Each scene shows the same named points in several views. A view is turned or mirrored, and shifted as a whole, has a little noise and may leave points out.
(in the rows, 128 means zero)

Scene 1
View 1
q_861: [126 136 125 139 110 135 167 119  93 135  89 145 171  76  76 113 171 146
 106  95 146 139 184 136]
q_813: [156 119 109 125 151 100  87 138 112 156 140 118 116 129 114 140 125 164
 148 116 122  95 198 117]
q_312: [128 160 100 136 148 135 190 130  88 113 126 159 173 118  83  83 197 154
 125  94 127 170 149 125]
q_879: [113 158 125 132 142 136 178 123 101 142 114 167 184  72  80  83 156 146
 116 115 128 130 195  93]
q_869: [114 151 114 132 156 133 173 111 107 122 136 148 166 132  82  68 187 149
 152  95 119 147 156 131]
q_655: [129 137 109 128 160 122 137 110 116 126 150 128 139 159  94  84 179 155
 170  93 116 134 154 144]
q_172: [130 142 116 133 137 125 155 130  98 143 115 152 164  89  88 107 157 153
 117 108 131 131 189 107]
q_252: [110 155 118 140 137 146 196 111  97 112 114 156 181 109  71  68 203 143
 132  87 132 163 152 140]
q_89: [140 165  92 127 182 119 164 152  96 137 159 166 162 125 105  87 159 161
 135 122 108 141 170  75]
q_140: [ 98 143 143 134 122 146 177  92 114 130  97 147 184  85  64  72 178 136
 135  88 139 133 177 140]
q_144: [139 112 123 134 124 119 111 104 113 129 116 106 127 139  91 121 171 150
 154  83 136 124 163 177]
q_798: [142 128 114 125 162 112 106 120 119 144 152 119 124 154 107 106 148 159
 169 106 115 108 174 133]
View 2
q_252: [159 181 103 109  76  88 135 124 144  90  39 127 146 159 120 100 135 155
 117 120 140 179  96 141]
q_140: [162 168 140 110  79  93 127 119 171  94  65 131 143 126 143 125 132 169
 140 136 146 146 113 138]
q_655: [108 158  85 133 137 134 135 104 142 125  85 122 106 134 127 150 125 126
 128 141 135 171 107 120]
q_813: [ 97 133  88 135 133 157 142  96 176 101 150 151  94  61 108 146 124 143
 149 179 146 144 145  97]
q_869: [129 174  90 126 110 115 127 120 142 114  64 116 127 148 128 119 129 135
 128 138 132 163  95 123]
q_312: [140 175  75 119  88 108 140 127 135  90  58 132 138 148 102  95 138 146
 118 133 133 181  96 123]
q_861: [164 154 119 103  70  99 147 116 169  73  83 154 134 107 114 113 138 177
 124 137 157 166 126 134]
q_144: [123 129 108 112 137 133 151  86 152 111 106 151  91 106 125 174 126 154
 111 134 159 183 134 136]
q_798: [ 97 141  86 138 144 151 136  99 156 121 124 131  92  98 120 159 122 130
 139 164 141 155 123 108]
q_172: [139 164 101 121  85 115 135 120 170  81  96 142 133 104 108 104 133 158
 141 157 143 151 122 115]
View 3
q_140: [100 124 127 170 124 154 146  87  71  92 109 143 126 121 197 122 152 116
  69 108 174 144 109 144]
q_144: [145 130 110 173 127 117 167 106 130 134 129 133 113  48 174  99 108 148
  63  96 149 165 123 121]
q_312: [121 123 131 155 116 108 133  84  76 114 114 183  98 132 180 142 105 104
  72 139 141 135  84 138]
q_813: [176 124 140 139 135  86 181 116 128 142 145 169 144  43 167 112  71 131
  90  88 184 145 184 117]
q_89: [164 129 152 129 123  84 153 105  68 115 132 206 132 127 178 152  68  87
  87 127 180 112 149 137]
q_655: [157 141 115 172 120 115 161 112  92 123 126 142 109  85 187 115  92 119
  50 122 148 141 110 135]
q_252: [106 127 121 166 118 132 134  83  67 102 109 163  99 136 191 133 129 108
  64 135 146 140  77 143]
q_172: [123 115 143 142 129 111 153  89  88 112 121 183 131 108 175 133 116 114
  95 107 179 142 141 133]
q_879: [107 116 149 137 130 121 142  86  63  95 113 189 133 142 185 147 129  95
  94 116 184 129 130 144]
q_861: [ 92 105 137 146 132 125 142  76  98 110 110 172 123 109 171 127 149 128
  97  99 169 158 124 131]
q_869: [142 142 122 167 116 119 150 102  69 108 118 156 109 118 191 130 101 105
  55 132 152 129  99 142]
View 4
q_869: [142 123  66 101 114 132 168 114 163 141 137 128 124 128 132 120 103 105
 106 127 145 158 142 103]
q_813: [143 187 100 176 124 179 124 158 170 119 175 138 117 101 133  89  62  96
 112 211 155 140 128  69]
q_798: [152 172  86 166 115 170 144 141 167 117 158 137 122 119 137  87  70 109
 100 162 159 164 130  71]
q_861: [127 110 103  85 144 129 150 141 180 125 144 122  95 106 122 137 130 115
 131 197 125 118 129 115]
q_172: [127 135  84 103 129 138 145 136 166 141 155 128 114 107 129 125 100  90
 127 193 133 121 132 109]
q_140: [119  94  78  84 117 132 158 129 172 119 118 107  92 114 141 143 136 123
 123 149 133 119 132 112]
q_144: [155 143 106 143 129 159 155 140 188 100 145 132 101 126 126  99 108 142
 103 156 147 176 131  79]
q_312: [147 117  77  73 135 111 174 109 172 156 148 139 130 126 114 127 111  99
 115 150 130 159 142 121]
q_655: [156 147  78 136 115 152 162 123 171 125 146 137 126 133 133  99  90 117
  98 131 154 180 135  84]
q_89: [133 158  52 106 116 132 146 119 145 180 170 140 150 112 130 113  61  53
 117 178 141 129 140 107]
q_879: [111 118  65  84 118 130 147 131 154 154 143 114 115 103 137 142 105  80
 131 181 133  97 134 119]
View 5
q_798: [ 87  94 144 132 135 118 133 179 114  98 122 131  84 117 163 153 153 159
 152 156 164 138 106 102]
q_252: [ 83 144 134 145 113  67 143 125 107 140 123  85 138 103 136 143 198 161
 134 218 128 104 157 155]
q_869: [ 84 128 142 147 118  78 142 134 104 127 118  86 117  98 146 137 192 164
 145 202 153 112 149 146]
q_89: [ 63 140 168 129  98 117 130 139 146 113  97  69  82 112 159  99 146 180
 121 163 150 157 160 122]
q_879: [ 72 148 159 128 113  83 126 128 139 123 104  59 107 110 177 117 163 153
 131 193 109 134 137 175]
q_655: [ 86 107 135 141 125 102 141 164 102 113 124 124 103 109 138 151 177 165
 149 177 169 123 130 101]
q_312: [ 74 149 134 143 101  82 143 131 117 136 124  90 131 113 126 131 186 173
 120 205 130 119 169 131]
q_144: [ 93 106 116 123 134 104 133 185 111 117 146 155 118 130 149 182 162 144
 142 181 120 119  96 108]
q_813: [ 76 110 147 109 127 136 123 193 145  99 123 134  75 139 176 146 118 153
 130 135 121 162  94  94]

In a view up to two points have been moved. Name them for each view, in the order of its rows, or write none.
view 1 | q_89
view 2 | q_252, q_140
view 3 | q_655, q_879
view 4 | q_144
view 5 | q_798, q_869
